Points, in no order, along strands that fork and pass close to each other.
(in the rows, 128 means zero)
Two points are linked if the straight distance between their rows is under 94.2. Some points are linked to none.
Zir: [130  86 130 117  66  96 143 129 141 127 142 125 113 184 136 152 159 127
 163 112]
bana: [ 84 109 138 105  96 138 154 176 102 155 117 104  80 196 110  93 151 146
 154  86]
Toz: [131 106 107 137  82  72 111  57 125 206 123 148 151  66 125 181 104 134
 119 112]
ras: [105 135 117 117  74  98 103 116  79 153  96 168 164 122 110 170 174 159
  85 140]
guri: [158 145 165 124 133 184 130 171 109 108  93 149 110 129  80 120 144 170
  97 100]
pozo: [151  93 137 154 199 131 147  81 192 147 163 153 152 123 134 103  84  85
 173 139]
bol: [135 116 131 149 107 123 135 127 123 196  65 148 104 104 128 172 135 167
 140  81]
Nopup: [ 50 124  98 104  80 113 114 127  84 140 151 128 147 166 108 130 162 131
  94 145]
Rame: [150 159 155  58  96 164 133 188  81  73 119 108 105 156 114  84 138 156
 113 147]
Tun: [108 112 110 149 109 112 135 104 126 215 106 144 107 108 117 156 127 142
 124  89]
miri: [ 74 122 108 117  91  74 105 107  94 168 131 102 165 127 135 191  81 127
 152  87]
Mubug: [124 133 115 134 193 151 153 139 156 149 124  92  94 111 141 110  62 108
 173  93]
keko: [145 152 155 151  82 157 112 162  89 138  62 163 126  94 132 152 163 195
 100 126]
vuso: [ 90 105 106 122 133 129 146 110 125 166 138 157 120 180  63 102 156 125
  92 114]
Rivum: [105 105  99 143 145  89 114  55 153 149 180 149 183 123 120 127 120  91
 114 163]
gen: [107 115 145 124  93 115 131 166  99 102 129 108 141 183 102 152 132 135
 165  77]
favum: [151 125 151  92  93  82 123 137  93 142  60 134 142 124 145 190 131 155
 149  98]
medap: [139 133 143 196 139 185 110 152 158  87 151 135 121  97 159 115 137 138
 114 164]
bok: [142 127 143 143 175 140 120 131 146  69 162 129 162 139 126 112 122  96
 130 152]
Bot: [156 143 149  63 100  91 132 160  87  96  79 108 128 143 149 158 139 139
 155 116]
rume: [145 119 118 139 123 114 107  77 125 130 124 170 148 114  95 140 177 139
  67 158]
lepoz: [100 147 115 142 102 125 115 139 102 148  93 128 119 102 155 158 137 161
 118 118]
Puza: [ 66 111  82  91  83  74 124  94  89 174 134 134 141 146 117 142 153 114
 107 137]
ges: [110  74 128 117  69  76 127 101 130 162 138 146 148 162 109 184 162 127
 152 100]
Bom: [115 146 117 199 188 147 110  94 167 138 163 153 174  64 174  94  98 110
 124 201]
mab: [174 100 150 158 121 119 123 118 178 104 150 115 120 110 177 163 101 110
 171 126]
pusam: [130 149  97 113 167 121 134 109 144 121 131 119 116 111 165  98 106 111
 122 169]
tebig: [128 175 118  59 170 105 132 166  77 119  78  78 121 112 129 142  99 134
 144  99]
pipav: [152 134 148 137  61 162 124 147 121 122 116 155  98 134 134 108 179 169
 102 155]
rup: [199 140 148 124 185 159 122 128 157  76 128 153 137  85 129 108 134 117
  88 181]
Roz: [ 84 111  98 162  65 125 121 109 113 190 138 174 121 113 110 132 194 145
  76 149]
Gor: [119 173 113  64 156 125 139 175 103 102 116  73  96 145 164  92 121 121
 152 138]
zifu: [143 103 159 189 212 172 123 103 190  99 171 172 175 114 141  86 122  96
 149 177]
batal: [107 189 114  55 151 122 130 183  70 129  81  84 104 129 143 108 127 152
 128 114]
mur: [127 104 121 191 124 151 136 113 166 154 145 157 110 123 126 112 145 130
 114 132]
Diniz: [109 161 143  93 121 153 132 198  86  58 156  76 137 188  98  91 117 120
 156 114]
zesi: [135 115 133 199 117 152 125 127 161 138 146 114 119  93 175 158  98 128
 162 112]
suto: [190 108 161 127 102 118 129 132 151  67 137 118 115 130 164 155 142 117
 154 142]
Bavaf: [139 140 179 139  96 170 123 177 102 113  82 146 123 128 104 154 147 182
 122  96]
rigi: [ 76 162 140  88 115 154 127 197  69 137  84 108 120 166  95 106 137 170
 127  90]
Sus: [131 110 130 165 189 147 154 109 187 156 154 120 122 122 151  98  66  87
 176 117]
kase: [156 102 130 155 139 123 122  96 173 103 167 159 148 144 134 104 162 110
 108 183]
ture: [118 103 102 121 113  68 134  50 160 194 166 127 154 102 144 133  68  93
 143 131]
bope: [103 128  97 136  63  83 101  97 109 144 132 129 146 111 170 161 145 135
 111 151]
Vifeb: [165 101 168 128 142 156 156 149 169  78 167 133 111 188 102  78 143 104
 159 134]
rokon: [191 143 149 152 196 173 119 143 158  76 134 139 144  47 160 130 114 118
 109 174]
kem: [ 80 104 125 176  85 129 121 124 124 180 126 151 134 129 106 173 151 151
 125  86]
paraf: [155 140 136  64 126 115 147 156 112  77 131 102 121 181 112  90 143 105
 143 131]
gatuz: [114 152  76 138 123  92 112  74 129 169 141 133 136  77 171 118 111 118
 104 179]
Ful: [ 84 121 111 134 104 158 153 145 134 161 144 131  74 168 128  75 163 139
 118 134]
kud: [129 133 135 176  86 189 119 139 132 138 132 161  98 128 100  82 181 168
  77 159]
poz: [134  87 115 121 143  85 148  69 173 165 165 130 142 145 120 129  91  85
 164 109]
zuvo: [170 145 150 121 169 167 143 193 136  61 130  88 115 107 153 145  92 107
 161 113]
febed: [100 137  86 134  93 120 135 115 138 151 145 131 102 133 185  99 151 118
 111 175]
Tunez: [157 150  90 123 146  87 119  58 135 157 111 142 135  68 145 128 117 118
  92 160]
Gamar: [154 138 133  97 124  77 110 116  99  98 108  94 165 114 144 187  86 112
 158 103]
riri: [150 130 133 187 130 172 128 131 148 140 122 160 100  98 118 105 163 155
  84 141]
vog: [138 166 142  85 109 156 134 164  91 146  52 142  88 120 122 110 162 178
  97 131]
Das: [112 127 109  95 148  99 151 126 119 161 109  91  92 150 131 116 107 113
 164  88]
bidug: [158 164 133  69 192 128 140 171  96  83 104  86 129 112 102 137  99 109
 137  93]
kot: [192 109 162 125 142 158 159 145 180  80 150 139  96 147 142  88 148 103
 142 164]
modo: [125 116 152  99  85 116 122 141  96 114 108 156 156 184  63 143 171 151
 105 110]
dat: [113 135 165  90 104 154 134 167  81  98 111 132 135 187  40 109 144 153
 115  96]
zofe: [161 128 169 150 140 198 125 152 139  83 130 143 112 125  83 112 145 151
  99 121]
Ledog: [107 103 142 190  81 131 104 131 140 106 168 141 149 144 133 171 142 135
 129 124]
Sud: [152 119 133 122 120  87 126  90 137 140 128 102 141  95 155 178  74 120
 160 103]
turab: [164 104 143 143 105 146 148 134 175 113 144 131  78 157 155 101 153 124
 145 145]
maf: [143 171 151  60 132 165 144 216  85  62 136  82 111 157 116  85 123 132
 141 127]
gusi: [121 129 132 164  91 168 136 173 141 138 119 120  76 127 171 126 138 163
 144 120]
seli: [133 135 139 209 205 183 111 122 176 115 163 152 162  73 158  89 106 109
 131 183]
vezo: [123 123 132 121 106 127 112 115  98 139 101 166 147 140  72 149 174 157
  72 123]
buten: [108 117 120 131 124  89 110 105 125  83 181 106 174 160 139 143 103  87
 161 132]
fudu: [154 110 133 101 167 107 150 109 129 158  93 130 111 146  70 137 124 119
 139  67]
dor: [136 156 125  97 136 164 150 149 120 138  89 124  73 134 123  85 155 151
  99 129]
pobup: [137 143 129 136 232 158 137 119 147 103 144 113 153 106 106 115  70  92
 138 119]
tedi: [103 136 121 110 132 162 156 165 126 154 117 110  59 168 120  70 146 143
 136 109]
Gikug: [127 148 119 165 188 178 139 165 156 141 117 111  86  84 152 124  90 128
 138 107]
kabo: [ 94 127 112 140 152 131 114 114 140  80 177 125 177 151 124 118 111  92
 125 158]
kav: [169 136 148 106 160 137 137 145 128  87 110 112 126 113 125 152 112 119
 144  98]
dol: [131  89 147 115  83  96 125 107 115 133 124 149 156 179  77 180 170 138
 130  95]
tutov: [ 74  95  84 176  82 123 131 105 144 192 168 162 115 125 141 122 174 121
 100 153]
Fuf: [ 96 115  89 185 100 129 124 102 153 163 158 147 122 108 161 121 137 125
 118 159]
zumok: [139 134 135 108  88  95 101 118  86 122  75 146 159 108 126 191 153 160
 107 120]
Ritok: [120 153 150 110  83 150 121 166  80 159  52 159 117 128 104 130 170 198
  85 128]
med: [149 101 119 143  98  89 140  67 147 212 105 145 118  72 138 163  95 139
 134  95]
Mapob: [ 53 157 131  99 111 114 109 175  58 154  78 106 146 158 120 153 132 168
 133  93]
Dob: [131 127 138  71 155  94 144 142  86 146  79 106 124 164  66 133 129 129
 150  58]
turev: [ 98 147 118 124 130 138 133 166 125 145 107  80  79 121 182 129  98 140
 172 101]
Gug: [142 132  92  92 164  89 143  81 142 152 126 118 118 120 152 107  98  96
 142 138]
lig: [144 117 144 144 195 151 139 119 176  81 176 142 159 149 141  81 116  82
 152 178]
teg: [143 136 142 173 211 166 118 118 153 101 136 145 151  95  89 121 106 118
 106 124]
tezig: [139 123 121 184 150 128 103  85 137 158 122 156 150  71 109 152 127 141
  92 126]
teda: [130 156  92  99 124 117 134 115 127 123 122 118  98 130 167 100 137 130
 107 179]
lezu: [146 113 142 219 127 166 119 134 182 116 158 138 127  91 185 130 118 129
 149 148]
kat: [176 140 149  93 100 111 121 150 114  74 108 120 124 122 163 154 141 127
 129 151]
guza: [104 159 136 132 131 164 134 190 111 130  99  98  85 126 148 127 116 160
 146 100]
nunum: [ 66 145 113 102 108  96 111 142  79 141 108  95 145 142 138 159 107 140
 145 104]
roke: [147 151 119 185 167 125 101  82 164 140 157 133 166  40 184 128  81 114
 122 184]
bamu: [116 117  99 113 140 116 132  85 127 147 136 161 134 150  88 103 163 119
  82 149]
Gol: [108 169 132 118 147 179 113 173  94  86 127 114 119 126 108 107 120 150
 101 129]
nubup: [ 66 117  86  79  94  74 132 104  99 211 116 112 119 138 143 142 132 124
 130 111]
nebid: [152 147 116  88 173  98 141 108 142 125 133  91 129  96 155 127  49  93
 165 122]
deza: [171 100 154 126  75 146 139 128 150 101 136 150 101 171 119 107 183 144
 115 152]
fovi: [171 157 129 168 185 142  96 114 156  99 136 132 163  40 174 133 100 119
 106 181]
rifi: [142  95 145 188 113 130 105  97 155 111 168 157 161 130 110 151 161 128
 112 152]
fuv: [183  87 134 128 166  96 144  72 185 133 155 143 143 126 128 123 102  85
 157 134]
zavit: [170 144 147  82 114 155 139 158 125  71 133 115  98 150 124  86 148 125
 117 158]
gotag: [149 112 139  91  92 102 147 147 130  99 132 107 102 187 138 118 154 116
 163 119]
zarep: [161 141 101 143 144 118 110  73 141 131 126 161 139  90 132 118 157 125
  72 183]
Katap: [133 130 130 103 117  77 112 119 111  72 144  98 173 153 135 171 104 103
 162 122]
kagom: [106 128 121  72 133 110 144 126  95 143 109 130 120 181  67 100 163 128
 105 108]
nusis: [ 87 130 151  97 112 146 148 180  81 135 106 105 113 194  71 100 140 158
 139  75]
Repen: [ 75 121  92 121 146  81 115  70 123 153 164 126 176 136 112 142  94  93
 117 131]
led: [172 107 122 121 107  81 143  80 166 160 125 120 100  93 183 140  88 114
 170 126]
Zar: [ 63 123 105 129  73 134 120 133  95 173 132 161 126 147 100 118 175 151
  80 137]
sinu: [121 104 117 157 155 113 112  69 168 115 182 160 181 134 144 103 146  90
 113 208]
taz: [ 70 107 106 138 118  95 112 109 110 140 153 115 172 147 103 165  95 106
 142  93]
Relav: [106 126 115  61 122  76 137 122  81 156  93 118 131 169  90 135 154 128
 124  97]
bonu: [156 131 164 148 142 187 143 195 150  52 160 102 107 136 141 114 112 118
 154 129]
veb: [ 95 107 143 197  56 147 111 148 124 149 135 158 133 126 128 174 167 166
 120 107]
Lev: [107 162 104  85 125 103 132 159 109 121 111  67 101 125 188 130 101 123
 165 125]
sedaz: [104  94 100 159  77  71 110  50 152 204 173 141 166  75 136 165  86 109
 124 127]
Gel: [142 138 161 166 175 181 107 156 131  63 137 130 150 107  90 143 117 128
 108 110]
lizu: [180 143 136 110 180 148 130 126 132 100 105 130 119  93 112 123 124 119
  99 131]
Tebez: [167 137 136 120 209 128 141 114 159 118 136 100 139  78 141 136  44  88
 161 111]
lole: [ 76 147  94 133 198 150 129 129 126 139 136 113 134 138  89 112  83 114
 119  98]
kena: [133 116 155 139 127 163 151 177 155  67 171 105 115 182 128  96 124 104
 173 121]

Follow the links from the first point to the second, and from the first to the third. Name the last point that the two ways share.
vuso / kat / teg | vezo
Dob / tedi / zesi | vezo
roke / Gor / Roz | kav
vog / maf / Toz | nusis
gusi / Zar / buten | kav
miri / fudu / dor | nusis
veb / rume / Diniz | modo
sinu / fudu / Zir | modo
dor / deza / Roz | Fuf

A fork is a point with three links, a tip a point with one. Leave the first point through the second and follow the links. Name the first fork or tip that comes.
guri / zofe | Fuf
Sud / Gamar | kav
sinu / Rivum | nusis
rup / rokon | led
Repen / Rivum | Tun
sedaz / ture | Gikug
favum / Bot | medap
